Points, in no order, along strands that fork, close into loops and pass close to each other.
Points whose rows are less than 105 apart are linked; no others are. Some points are linked to none.
Q562: [ 24  11 -28  13 -24   6 -30  -8 -19   6   3  -3  -5  11  35 -24  -4  -3
  19   8  13  51 -22 -25  48  -5 -31   5]
Q43: [ 14  -4 -47 -17  -8 -25   0  45  -6 -26 -11  24 -28 -38  41  34 -51 -20
  16   1  11  17  11  -5  -5 -11  50  -8]
Q452: [ -8  28  23 -13  51  12 -35  -2  -8  11  -6  30   6 -11  11  -7  31 -32
 -29 -38  50 -31  35  -3  20  24  44  -1]
Q487: [-68   3  15 -19 -47 -36  18  18  -1 -20  -3 -15  27 -12   2   7  29 -12
 -10  41  -9 -42  -7 -20  42  12  -1 -33]
Q683: [ 15 -44  19  56 -11  38  21  -7  41 -20 -35   1   3  21  -5  39  12  -3
  26 -30 -32   0  28   9 -29 -20  -5  15]
Q594: [ 14  -8 -24 -50 -30 -38  -6  36   3 -22 -21   2 -27 -24  21   4 -39 -12
  -5  -3  18  33   8 -17 -16  -6  28 -36]
Q57: [ 31 -23 -56 -18 -19 -30 -21 -14  -4 -15  21  -3 -15 -16   6  -2 -35  16
   7 -48  20  11   7 -30   8 -14 -19 -40]
Q402: [-25  31 -11 -11  -8 -58 -31 -21  13  19  29  -3 -29 -24 -25   0   5  -2
 -22 -12   8 -12 -40  17   5  -4 -67 -46]
Q777: [ 75 -13  28  -7  37 -43  37  11 -26  29   1  15  -5   0 -48  11  10  31
   0  15   5 -22   0  24   0  50  -4  17]
Q616: [ 17  55  -6 -16  26 -43  19  41 -11 -11  13   8 -57 -57  -2  12 -20 -23
 -22  28   7 -29 -21  -5  -7 -11  37   5]
Q746: [-30 -13  15   0  20 -18  41   1 -11   4   3 -18  22  20 -22   6  -5   3
   5  40 -25 -18  37   3 -14  34  -6  25]
Q218: [  4   3  64  -6   2  19  12  19  21  10 -29 -13   9 -10  15 -25  35  -5
 -17  22  36 -14   6 -10  17 -11   2  -9]
Q916: [-55  37 -19  12  -9 -23 -44   9 -31   1  11 -10  -5 -11  30   9 -14  -9
 -30   8  17 -39   0  36  16 -12 -49 -16]
Q532: [ 33  53   4 -13  44 -31   9  40 -22  10  10   3 -26 -39 -19  38  -7   1
 -40  22  13 -54  -4 -13  19  19  27   3]
Q210: [ 53  -6  29 -15  14 -48  34  10   7  40 -11   5   7   6 -62  34   5  18
   0  35 -11  38 -21  27   0  40  -9  11]
Q728: [-21 -19 -16  47   3  18  21 -29  27  -4  16   3  40   7 -15  70  21  -1
  29   4 -35 -16 -13  -7  30   7  16  13]
Q676: [-56  35  -2 -30  -7   0  -6  25  -9  -5  13   8 -30 -54   2   2  -4 -32
   1  20   6   2 -40  22  -2 -25  32  -5]
Q863: [ 26  -6 -11 -35  -1  -1 -30  19 -35   3 -10 -28   5  28 -44  16 -36  20
 -45 -12  -4  10  20  14 -24  25   2 -14]
Q955: [  3 -30 -15 -39 -42 -42  -5  26  17 -22 -29 -11 -19  -5  15 -12 -27  14
 -15 -18  16  -7  12  -3 -34 -11 -12 -59]
Q745: [  3 -40  23  20   3  42  23   8  21 -11 -12  11   0  -7  -8   2   8  17
  19 -37   4 -10  13  28 -30   1  13   6]
Q648: [ -2  20 -63 -16  16 -50   7  22 -33 -22  15  26 -36 -11  36   7 -62 -34
   7  15 -13  19   4 -15 -13  14  37   5]
Q541: [-12 -39  25   1 -22  27  26   6   9   1 -13 -13   9  11 -32 -22   1  23
  12 -11   3  18   0  21 -27  20 -12  12]
Q378: [ 25 -10   7  -6  13 -34  42  26  -2  -1 -25  -7   7   6   0  23 -20  -1
  -8  40 -24   9  37 -18  -8  37  22   7]
Q132: [-37  16  17 -36  37   2  20  -3 -11  32  15   4 -16   9 -43 -57   8  -3
 -23   7 -11  25  16 -13 -31  56  49  32]
Q307: [ 22   8  17  23 -32  31 -49   2   6   5 -38 -43  12  44   8  -7   1   5
 -32  27  -5  21   8  19   0 -44 -35  30]
Q590: [  2 -11  13  21  20  54 -19 -11  -1   0  -3  23 -24   3  -5 -19  32  -4
  18 -67  23   1   3  28 -17 -16   6  21]
Q30: [-34 -36 -22 -22 -18  31  -2  44 -13 -31 -30 -33  29  33  13  25 -15  15
 -15  22 -22 -32  29  -7  -5   3  47  -3]
Q629: [ 31  12   7  33  43  55   2 -37   3   0  40  13 -11  -3 -26 -23   4  11
  20 -11 -16   1 -13  12 -23 -45  -7  33]
Q374: [ -1  21  24 -21   5 -20 -42   9 -17  19 -13  11  11 -15  18  -7  17 -17
 -40 -33  64  -6  31   0  36  34   9 -17]
Q104: [ -4  12 -50   5  37  28 -37 -15 -13   9  -2 -15  17  44   4 -12 -19 -41
   8  28 -26  72   4 -15 -20  -3   7  18]
Q39: [ -8  10  49 -34   4 -12 -16  13  10  20 -17 -10   3 -23  -8 -13  39 -12
 -44 -12  36 -18  12 -18  20  26   0 -39]
Q847: [-31 -15  26  31 -26   2  16 -41   8  10  15 -32  12  23 -41   1  28   4
   2 -12 -34 -20   4   0   7  14 -57  13]
Q607: [  5  18 -12  15  68  16 -41 -15 -10   9   6  42   2  -8  17  -3  50 -44
   8 -55  40 -28  33   5  -4  -8  29   6]
Q878: [ 57  15  -1  14  26 -26   8  -6   0   9   1  45  -9  -2  62 -46 -38   4
  29  17  19  45  -2   8 -24  -7 -13  29]
Q684: [  2  11   2  13 -53  11 -30  11  56 -10 -37  -4 -17 -17  40   2  -3 -21
   7   9  14  61 -21 -18   3 -54 -10 -14]
Q922: [ 33 -21 -20  34 -35   9  -8 -31  -3  -6   3   1 -19  28  35 -10 -30  19
  26 -37  -8  -2   5   5 -14 -14 -56   6]
Q412: [-21 -34 -22 -13 -10  16  40  -2   4   1  48  31  -1 -40 -18 -17   6  47
  24 -30  -4 -23 -15  -7 -10  25  28 -10]
Q96: [-39 -10 -18   2 -12  12   0  19   6 -25  -5 -30  11  -3  -4  38 -21  15
 -23   9 -30 -37  11   7 -18 -17   2 -25]
Q137: [ 13  25  -3 -12  34  -6  -9  -4 -36  -1  17 -21  26  13  -6  25  -2   1
 -41  28  -4 -55  31 -23  41  21  17  -6]
Q587: [  9   4  22  12  37  41  -8 -37  -5   8  25  13 -11  -3 -27 -27  43 -12
   6 -34  -6  16  -2  -6  14 -13   3  22]
Q128: [ -4   2  38  16 -56  19  -9   3  18   0 -33 -43  19  47   6   2  -2  24
   2  41   0  12 -25  26  -1 -46 -44  41]
Q495: [ 35 -31  18  46 -15   6  28 -34  18 -14 -12  17 -11  22  48 -23  -2   2
  40 -30 -15  -1  20 -12  -2  -8 -34   7]
Q464: [ -6  -7 -24   8 -23  11 -30  19  15  -2   0   5   0 -41 -19  64 -16  17
  -7 -42  21   2  -8  29   5   1   5 -20]
Q484: [-47  20 -15  15  33  10  -3 -31   4   9  33  28  11 -13 -12  16   6 -10
  -2 -33  -3 -25  -2  11  -6  19  22  -4]
Q778: [ -2   0 -62 -22   3  29 -37  28 -30 -15   7   1 -13  -6 -31  40 -60  13
   0 -14   2  20  -3  29 -31  -6  36   8]
Q862: [  1  17 -40   1  17  16 -29   8  -2   7  -2  14  -6  -5  15   7 -25 -19
  16  20   5  63 -23  11 -11 -16  16  13]
Q939: [-41 -13 -21   4 -48   9 -22 -27   0 -10  16 -27  -4  12   7  -2   6   5
 -13 -44 -10 -13   0 -26  22  13 -28 -30]
Q347: [ 34  11  19  28  22 -55  31 -14  16   7 -13  -8   8   8  16  17 -30   1
 -16  53 -36  -2  30  10 -33 -16 -50 -14]
Q197: [ 21 -16  16   3  34  27  -5   6 -33   4 -18 -23  29  56   8  -2   0 -15
  -5  32   1   6  33  10   6   2  21  40]
Q266: [  4  -2 -32   6  33   2 -15  -9 -36   6 -16 -13  52  71  20  24  -4 -26
  -3  44 -28  13  28  -3  17  18  28  34]
Q7: [ 43   7 -18  28  42  27  11 -16  13  -7  31  23 -14 -33   8   6 -23  13
  22  -9  -5 -14  -7   7 -25 -35  -2  11]
Q986: [ 16 -26  52   3   5  -6  15   1  17 -18 -36  -1  -7  13  35 -57   7 -13
  -9 -18  18  -8  56 -19 -36  -3 -12 -22]
Q506: [  2  -3 -51  -4 -40 -12 -39   1  40  -3  -2  -7 -27 -28  15  -7 -29  -7
   5 -53  31  43  15 -35   1 -51 -16 -28]
Q548: [ 12  -1  42   3  20  26  32   6   6  18   6   3   5 -24  -4  -5  28  16
  13  22  27 -16 -21  11  22  -3  13  27]
Q13: [-50  -1   2  23 -19  -6 -21 -40  21  11  -8  -4   3  19  33  -9  20 -34
 -10 -41  -7  13  22 -23  13  23 -23 -19]
Q127: [-33  26  -7 -18 -13 -59  -5  11 -57  -6  16  -8  -4   7  24 -17 -13 -11
 -12  41  -9 -32 -22  31  24   2 -46 -21]
Q390: [ 28  -7  21  44   8 -28  40   9  14  11 -19  11  18 -10  19  48 -16   9
   9  41 -17   4  10  35  -2   3 -28  13]
Q814: [  7 -15  -1  23 -87  13  -6   0  44  -9 -39 -26 -11  19  32  13 -16   9
  10   0 -20  41 -24  -9  -5 -41 -33   1]
Q357: [-24 -39  22  30  -7  -2  31 -33  17   2   0  24   2  15  11 -45  45 -13
  39 -43 -21  23  25 -17   5  47 -13  10]
Q790: [-40   4 -12  -1 -36 -59  23  10 -15 -10  17  15 -12 -33 -12  17 -16  17
  11   2 -14 -28 -36  53 -12  14 -42 -27]
Q468: [-34  -2   1 -41 -24  -5  13  -9   6 -10  24 -41   7  -7 -57   5  24  -1
   9  50 -27  12 -54 -32  29 -27   2 -16]
Q92: [-24  38 -10 -15 -19 -43 -33  15 -42  16   5  15  -3 -22 -26  35 -16  -4
 -18   9  10  26 -29  56  12  22 -16  -3]
Q536: [ 16  -4 -26  13  48  18   4 -11   8   3  24  34   1 -27   4  35 -10  -8
  11 -32  -2 -19  18   1 -14   7  35  -1]
Q850: [  0  25 -32  32  49  21 -39 -13   8  -2  -6  11  10   0  53  -8  42 -57
   8 -19  21 -29  30 -32 -17 -31  10 -12]
Q712: [ 27 -13   7 -13 -34  15   9 -21  24 -16  14 -33 -24  22  -2 -40  10  33
   9 -12   6 -45 -35 -35   5 -33 -44 -27]
Q430: [ -4  13 -20  28 -30 -30 -39 -16 -21   2  -6 -23  34  24  38  13  16   2
 -35  12 -10  -9  13  -7  67  17 -39 -11]
Q394: [ 56  25  36 -16   8 -12   6  -9  13  19   7  41 -13 -12  26 -65 -13  23
   9  -1  29  33 -24   7 -39 -24   0  21]
Q423: [ 41 -15  -4  26 -20  12 -13 -19  15  -4   2 -25  -4   7 -38  36  -3  22
 -17 -26 -22 -15   0   7 -11 -17 -42 -22]
Q682: [-45 -13  44  22 -13  19   1  -5  48  -2 -27 -16  32   4 -13  22  52 -27
 -19  -2  -5  -8  24 -25  24   6  10  -6]
Q877: [ 11  17 -34  25   5  42 -56  14  23 -11 -13 -15   8 -23  32  16  16 -20
  -8  19  15  -7  10 -37  32 -44  19 -11]
Q534: [-28 -39  -9 -22   1  28  10  21 -13 -24 -24  -5  29  37  -7   2 -12   3
   2 -17 -11 -25  47  -8 -25  42  51  -3]
Q859: [ 27  -8  12  16  -9 -41  38  19  -8  14  -4  25  11 -25  16  30   0  22
  12  17  10 -10 -12  22  26  33 -19  -9]
Q152: [ 30 -22   8  38   1  37 -19 -27   8 -11 -10 -14   2  18 -35  37  12  -2
  -1 -30 -34  17  25  -3   5 -23  -7  11]
Q238: [-50  25 -55 -16  -2  13 -40  39 -46 -22  -6  -3   1  14  18  29 -33 -29
  -9  23 -11 -11  -9  16  -4 -14  38   5]
Q919: [ 38 -28  45  49  20  20  38 -27   4 -15  -7  32  -7  32  13 -26  20  14
  48 -23 -13   2  12  21 -17 -21 -20  44]
Q295: [ 51  -3  -8 -17  -1  18  -9 -23  -9   8  24   3 -14  -8   8 -51  15   8
  16  -5  29  52 -32 -36  39  -5  -6  -3]
Q817: [ 11 -37   5  55  36  16  38 -20  17  -8  -4   8  30  21  -9  53  29  -8
  41   1 -34 -13  23  12  -1 -13   7  34]
Q316: [ 30 -40 -63  26 -19  -2 -11 -23  -4 -14  23   9 -17   9  17   6 -50  19
  29 -66  -1   8  22  -4 -21 -10 -27  -8]
Q680: [-19 -19  17  32 -27  14   9 -46 -15  16  23   2  13  24 -53   4  24  18
  16 -47 -25   5 -13  24  25  42 -36  26]
Q819: [ -7  22  -7   6  60  21 -13  19   6  -3 -20   7  10  -6  64   4  22 -43
 -14  17  22 -50  32 -25   7  -9  38  -6]
Q913: [ 19 -14  26   7  10 -29  27  12   3  14 -10  38  11 -38  31  12   9  -3
   4 -16  23  -8  26   2  20  47  14 -16]
Q403: [ 29  -9   7 -11   9 -62  41  15  21  -5 -22 -24   4  15 -11  21 -15  11
 -10  67 -42 -15  24 -16 -25   4 -19 -19]
Q364: [-20 -27   3 -19 -47  -3  25  29   9  -8 -18  -7  17 -11 -25  12   7  21
   8   7  -2  12 -18   7   4  21  -1 -17]
Q827: [-40  10 -43   4 -20 -32 -34  23 -15 -19 -23   1  12   5  44  37 -30 -27
 -23  23 -28   8  21  19   5   0  19 -18]
Q8: [ 26  -8   7 -11  -9  14 -23  35 -29  -1 -28 -16  -3  16  -6  12 -36  28
 -29  -4  26 -12  18  41 -34   2  -7   0]
Q272: [ 21  12   8 -11 -24  -3 -26 -22  47 -10  -4  -7 -26  -4  18 -48 -34   5
  -5 -41  19  15   9 -26 -58 -56 -36 -17]
Q404: [ -9  31 -38 -26  24  17  -4  13 -50 -14  46  -5 -13 -14 -22  18 -29  12
   7  26 -12 -21 -34   5  11 -13  22  15]
Q72: [-16  18 -35 -23  12   9 -16 -22 -26   4  14 -18  26  32 -30  14 -24 -19
  -4  35 -38  67 -11 -30  25  15  28   8]
Q956: [ 30  -8  15  -5  -3  67  -3  -5  47 -11  -9 -17  -2  -8   1 -13  10  -8
   8   9   9  34 -22 -51  10 -58  28   4]
Q473: [-11   4 -18   4 -40 -53   9  -1 -35 -21  15 -14   0   6   2  12 -14  13
  10  35 -29 -41 -46  34  13 -23 -59 -23]
Q124: [ 56  30   7 -19  25 -33   7   6   4  28   2   0 -11 -13 -50  34  -6   4
  -8  53 -14  43 -37  15   4  -5 -14   6]
Q281: [ 84 -27  18   8  36  -4  19 -11 -27  11   8  34  -7 -14 -38  10  -3  25
  13 -37   2  16  14  29  -8  32   8  16]
Q699: [ 47  43 -13  -3  30 -13   4  13  -2 -13  17  43 -23 -32  61 -36 -40   4
  32  36  22  -7 -14 -14 -17 -42   4  19]
Q449: [-19  -3  17  11 -17 -27   2 -10 -23   9  -7  -6  58  34   6  18  21   6
 -19  30  -2 -19  21   0  62  42  -4   4]
Q270: [ 43   5  18  -6 -27 -14  -8 -10  35  20   1  23 -30 -24  10 -33   5  29
  12 -38  50  24 -38   7 -16 -24 -29  -5]
Q79: [-40   7   4 -15 -17 -57  20  -8  15  20  27   8 -18 -17 -36 -23  25  21
   2   4 -16 -10 -50  24  -9  26 -60 -36]
Q444: [ 34 -19   5 -20 -12 -13  22  -3   7  -4  23   0 -10  15 -24 -30  16  47
  28   9  11 -51 -65   0  16  -8 -38 -17]
Q524: [-40 -10  32  18 -35  -4  -4 -18  47   0 -27 -23  13   3  -5  -6  36 -24
 -34 -23 -20  15  32 -34  -1  19 -15 -38]
Q111: [-25   8   3  35  46  33   9 -27  -5   6  19  -3   0  18  -3 -17  -1  -8
   9  -2 -18 -28   4  31 -38 -24 -27  21]
Q292: [  4   6 -22  24  10   6 -47   6  -2  12 -36   2  27  24  49  10  13 -39
 -15  15  13  43  20  -4  26   2   9   4]
Q260: [-49  -5   9  -1  29  -3   4 -37 -19  -1   5 -19  35  52 -27 -13   7 -13
 -13   7 -35  -3  40 -10  -6  28  -4  10]
Q611: [ 33  23  29 -24  28 -30  30  43 -20  21   0  -1 -31 -15 -43  12   8  26
 -27  23  23 -52 -23  28  -7  35   9  16]
Q787: [-18  17  16 -46  35  32  -1  -4 -29  14  15 -30   1  18 -40 -36   4  -2
 -19  23  -4  17  -2 -22   2  15  31  22]
Q276: [-30 -32   5  22  12   8  24 -33   0 -22 -22  22  20  55  20 -26  59 -34
  39 -47 -30  -5  40 -27  -9  26   8   4]
Q75: [-13  29 -48 -25  13 -37  10  15 -65 -16  29  12 -26  -2   0   2 -47  -4
   1  21 -15  -6 -19   7   2  29  24  16]
Q17: [ 16 -46   2  32 -34  12   1  14  -1 -10 -32 -17  27  33  33  17  -3  14
   4  -4  -5   1  17  11  12   7 -13   0]
Q101: [-52 -18   7   3  40   7  14 -35  -5 -24  -6  10  25  45 -17 -24  32 -28
   8 -32 -41 -16  58 -19 -34  24  16  -9]
Q226: [-17 -10   8  -3  20  69   7 -15  39   6  -1 -19   9  14 -10 -13  30 -26
  29  15  -4  50 -30 -26  -5 -38  41  25]
Q602: [-15  40 -28   0  56  15 -27   0 -23   0  -2  -1  25  28  26  20   6 -41
 -29  24  -4 -55  35 -27   8   8  47   1]
Q367: [ 17  13  12   7 -19  36 -15  14  36   8 -19   1   1 -19  28   3  21 -23
  11  24  23  69 -37 -29  43 -34  14   0]
Q867: [-22  31 -14  -3  15  34 -10  24  -7 -20   6 -28  -3  -5   0  16 -40  11
 -17  40  -8 -40  -3  19 -36 -51   0   4]
Q627: [ 25  19  31   1 -74   5 -16  13  36 -16 -31 -23  10  27  22  -5  -9  26
   9  19 -12   4 -51  -6  -9 -70 -41  22]
Q935: [ 36   8  13  -8  13  12  27  -4 -14   9  24   3  -2  -2 -19 -13  -5  42
  18  30  10 -14 -45  22   2 -22 -16  25]
Q149: [ 28  -6  44  14  -6  22  17 -30   3 -13   5 -28  -3  30   6 -41  24  17
   9   2   5 -53   6 -27   3 -40 -39  14]
Q106: [ 22  21   2  -2  20   0   8  37 -13  -5 -17  -2 -17  -4  13  13 -43  13
 -16  31  10 -27   9  26 -37 -14  10  15]
Q786: [-44  -5 -22 -42   1   5  24   8 -16  11  51  23 -35 -36  -4 -53  -2  31
   7 -15   5 -12 -23  -7 -16  10  40  -8]
Q249: [ 81 -17  35  10  -6   0  12 -32   8   2   3 -19   5  32 -10 -14  32  22
  13  18   5 -11 -16 -34  40 -30 -37  11]
Q263: [ 61 -11  25 -17   0   0   9  -4 -19   5  12 -29  14  30 -26   1  14  32
  14  57  17  -8 -41  -7  33 -29 -21  23]
Q833: [-24 -35  38  14 -38  11  40  -3  19  16  -5   8  18  11 -22 -45  44  12
  26 -10   1  30   3  14  -2  43 -30  26]
Q716: [ 20  17  -4 -49  35  -3 -15  -1 -27  12  13 -18 -21   2 -46 -16 -17   5
 -37  -5   1   4   4 -11 -20  26  10 -11]
Q542: [ 38  16  -6 -28  29  15 -25   6 -30  12  14   8  -3 -20   8 -22   6 -13
  -7   3  38  20   0 -28  39  13  30   0]
Q839: [-51   9 -31  -9 -42 -51 -18   4  -8 -12   7  36  -1 -45  37  23 -20 -34
  12  -9   9  20 -18   5  37   1  17 -32]
Q988: [  7 -15 -34  14 -18  12 -33 -10  18  15  23  13 -14 -37 -18  24 -13  16
   7 -84  38   8   6  17   7 -12  -9   1]
Q323: [  1  -8 -25  -7  22   5   2 -16 -23   4   5 -25  45  46 -24  55 -13  -9
   2  52 -37  25   8 -22  32  16  47  36]
Q99: [-37  -7   8  19  -6   8   6 -25   4   0   4  14  53  20 -22  40  21   6
   7   6  -5 -18   5   3  41  44  30  12]
Q105: [-51  19   9 -18 -20  -4   3  49   6  -1 -14   1  -7 -44 -48  64 -10   6
 -17   6  -3  -8 -18  41 -15  20  37   3]
Q633: [-74   2  -4 -27   8  15  20  12   4  34  18  34  -3  -7 -23 -44  21   1
   5   0  -4  28 -10  15 -34  50  59  26]
Q180: [ -4  -9  69   5 -12  14 -13  17   6  11 -50 -40  21  22   4 -11  39  -5
 -43  18  23 -14  31  16  15 -10 -12   7]
Q284: [-38  12 -35  27  11 -24 -25   2  26   7 -37   6  27  16  60  33   0 -47
 -14  13 -22  27  25   8 -12   1   5 -17]
Q825: [-58 -17 -19 -17  -1  25  34  19  19   1   7  26  11  -6  -9 -11   8  -2
  36  10 -17  23 -15  -3 -23  29  54  14]
Q261: [  3  -2 -24 -26  -8  25 -25  17   0  -6  -5   2 -18 -13  -9  -4 -48  10
   5 -16  24  50 -16  28 -37 -22  11  13]
Q917: [-40  22  -1 -13 -33 -26   5  47  -9 -25 -20   4 -36 -43  14  13 -46 -48
  -1  35 -14   1 -27  39 -31 -36  34   0]
Q804: [ 39  -5  16  15 -12  -6   1 -56  19  14  27  18 -54 -12 -13 -35  22   5
  17 -71  -4  10   6 -13 -11 -11 -50  -5]
Q824: [-33   9 -59 -29   4  20 -18  46 -30 -17  -9  13 -12  -1  -4  49 -36 -26
  13   2  -2   9 -27  17 -18   3  79  21]
Q775: [ -8   7   6 -26  18   4  41  11   2   8  31  25 -33 -39  33 -66   5  20
  10   8  20 -22 -16 -15 -16  -5  29   1]
Q200: [ -8 -12  -6 -36 -41  -5   3  19 -25 -14   2 -21   3  -1 -26   9  -5   6
  12  36 -10  17 -52   9  25 -16   6 -11]
Q208: [ 37   4 -12   7 -34   6 -39 -14  25  31  10  16 -41 -32 -11 -21  -2  17
  17 -70  61  29 -13  12   8 -33 -33  15]
Q904: [ 14 -26   0   7 -21  -3  -8 -40  -7  10  28  10  -1  -3 -60   9  10  29
   4 -76  -7  11  -6   9   4  38 -17 -11]
Q18: [ 73 -27  42  28  19  -1  39 -12  -6   6  -3  39  -5   2   9 -29   2  28
  28 -20   3  24  11  25 -17   6  -3  30]
Q696: [ 12 -25  25 -21   3 -23  12   1  10   0 -28   3  -2  -1  38 -45   4 -22
 -16 -16  13  20  45 -42  -4  33   5 -40]
Q767: [ 22 -12 -10  29  20  -8  -7 -18  -2   0   7  27   7 -12  31   9   2 -14
   5 -40  12  -1  35  -9  14  15  -4  -9]
Q926: [-62  28   6 -27 -15 -55   9  19 -22 -12  -4 -18  -7 -12   5  -7  -2 -16
 -28  43 -19 -40  -4   6  -2   7 -19 -34]
Q968: [-34  51 -34 -15  18  -2 -14  -1 -11  -4  43   4 -25 -53 -15  16 -21 -16
  -6  25 -16   3 -38   9   0 -25   4  -7]
Q142: [ -8  12 -41  24 -28  16 -75   0  -3  13 -20   1   4  16  50  -7  10 -33
  13   2  26  60  -5 -15  48  -8 -11   8]
Q634: [-42 -13 -28 -12   7  26  51  14   0   1  45  33  12 -24 -20   6  16  28
  44   8 -18 -21 -31   3   7  24  60  26]
Q324: [  4 -30   3 -42  -6 -21  40  16  19 -14 -14  -2   4  -1 -11 -38  -2  -2
  -2  -3 -11  12  43 -60 -27  54  20 -39]
Q419: [ 31  35  21 -14  37  12  35  19   3   1  20  30 -28 -28  37 -44 -18  22
  13  33  19 -34 -21  -5 -27 -36  28  32]
Q25: [-32   5  31  33  -7  30 -40   9  -4  11 -29 -16  18  22  22   8  34 -18
 -29 -18  27 -24  17  33  28   9 -13  11]
Q187: [  3 -47  -8 -11  -8  -2  34   6  12 -21 -13  24  34  12  -1  -3  -5  -3
  26 -19 -15   5  43 -35  -6  63  45 -13]
Q948: [-32  -9 -21 -22 -21 -14   6  22  -1 -31   3 -15 -16 -26  19  10 -36  23
  -8 -16   6 -53  10   3 -34 -23 -14 -50]
Q441: [  1  24  24 -34   6 -14  12  40  -9  25 -13  -5 -14 -21 -60  33   5  12
 -28  18  14   2 -21  23  -1  36  29   9]
Q389: [-43  21  22   3  -6  18 -18  14 -17   7   2 -19   7 -10   4   4  11   7
 -25   1  26 -32 -17  31  20  -3 -24  -3]
Q734: [-17  -1  14   8 -23  18 -17  31  11   6 -24   3  24 -27 -22  78   6   9
 -23  -9  19  -2  -5  38  22  23  26  -6]
Q303: [-52   9  -2  11  26  17  13 -20  19   8  19  -1  -8 -13  -4 -10  -8  -3
  -1 -10 -19   3  -3  14 -40  -3  -4  -5]
Q707: [ 21  -3  47  13  14 -16  26 -45  27   3   8   5 -25  -4 -11 -55  36 -10
  -1 -31 -17  11  16 -26 -12  -4 -35 -17]
Q557: [ 10 -19  64  -1  16   7  44 -12  31 -11 -11   8  -7   2  -1 -76  28   2
  11  -9  -7  -6  34 -24 -43 -13  -9  -5]
Q392: [-21  34 -23   1  -8 -38 -44 -22 -39  24  36  -1   1  -3 -32   7  -5  13
 -20 -17   7   9 -33  36  21  25 -58 -11]
Q841: [ 57  25  20  20  15 -45  -5   2 -16  27 -17  24  -2   0  42 -21 -17  -1
  -2  29  30  30   9  32  -2  11 -49  13]
Q341: [  5 -15   2  12 -26   4  -4 -37  18   5  21 -47   1  20 -49  24  28  18
 -13  -5 -41 -28 -10 -25  24 -13 -46 -16]
Q356: [  5 -25 -11 -22 -26  -9  11 -17  27 -17  18 -38   9   9 -32   5  32  15
   4  18 -32 -14 -36 -62  43 -18 -15 -46]
Q103: [ 38  61  -1  -1  55 -21  27  21  -8  18  24  23 -50 -36   1 -12 -24   0
 -14  41   4  -6 -22   6 -21 -12  22  36]
Q470: [ 43  -8  35   1  27  31   9   2 -32 -12  -9 -15  15  33  13 -28   0  11
  -5  21  19 -34  23   0   4 -24  -3  20]
Q202: [-25  -6 -17  -8 -10  14 -20 -15  46  -6  -2  -7 -30 -21  24 -23 -20 -14
  -2 -56  22  17  17 -19 -31 -37  -7 -25]
Q436: [-17 -11 -12  14 -49  -9 -30 -11   3 -15 -13 -15  28  10  26  27  19   9
 -40 -29   1 -34  26 -14  47  23  -2 -33]
Q952: [-55 -31   4 -17   7  50  14  -8  21   2  -4 -15  30  27 -22 -15  36 -16
  32   6  -6  30 -16 -26   1  12  49  27]

How many points has the smallest loop of links through each point below? Write - if it is on no loop.
Q464 => 15
Q746 => 20
Q200 => 10
Q536 => 6
Q218 => -
Q263 => 6
Q634 => -

A piece is two or more points that can be reached from each other along the links. Count, over all rows, the pieces, the separate loops (a circle has one, a figure eight two, a Y none), the forks (points with three links) and the tips (points with one).
pieces => 3
loops => 5
forks => 16
tips => 12

A fork is a point with three links, a tip a point with one. Leave the first point through the second and follow the links. Name the first fork or tip that comes.
Q952; Q226 => Q307
Q633; Q132 => Q96
Q260; Q746 => Q536
Q323; Q72 => Q542
Q96; Q948 => Q917
Q767; Q913 => Q541
Q307; Q128 => Q825
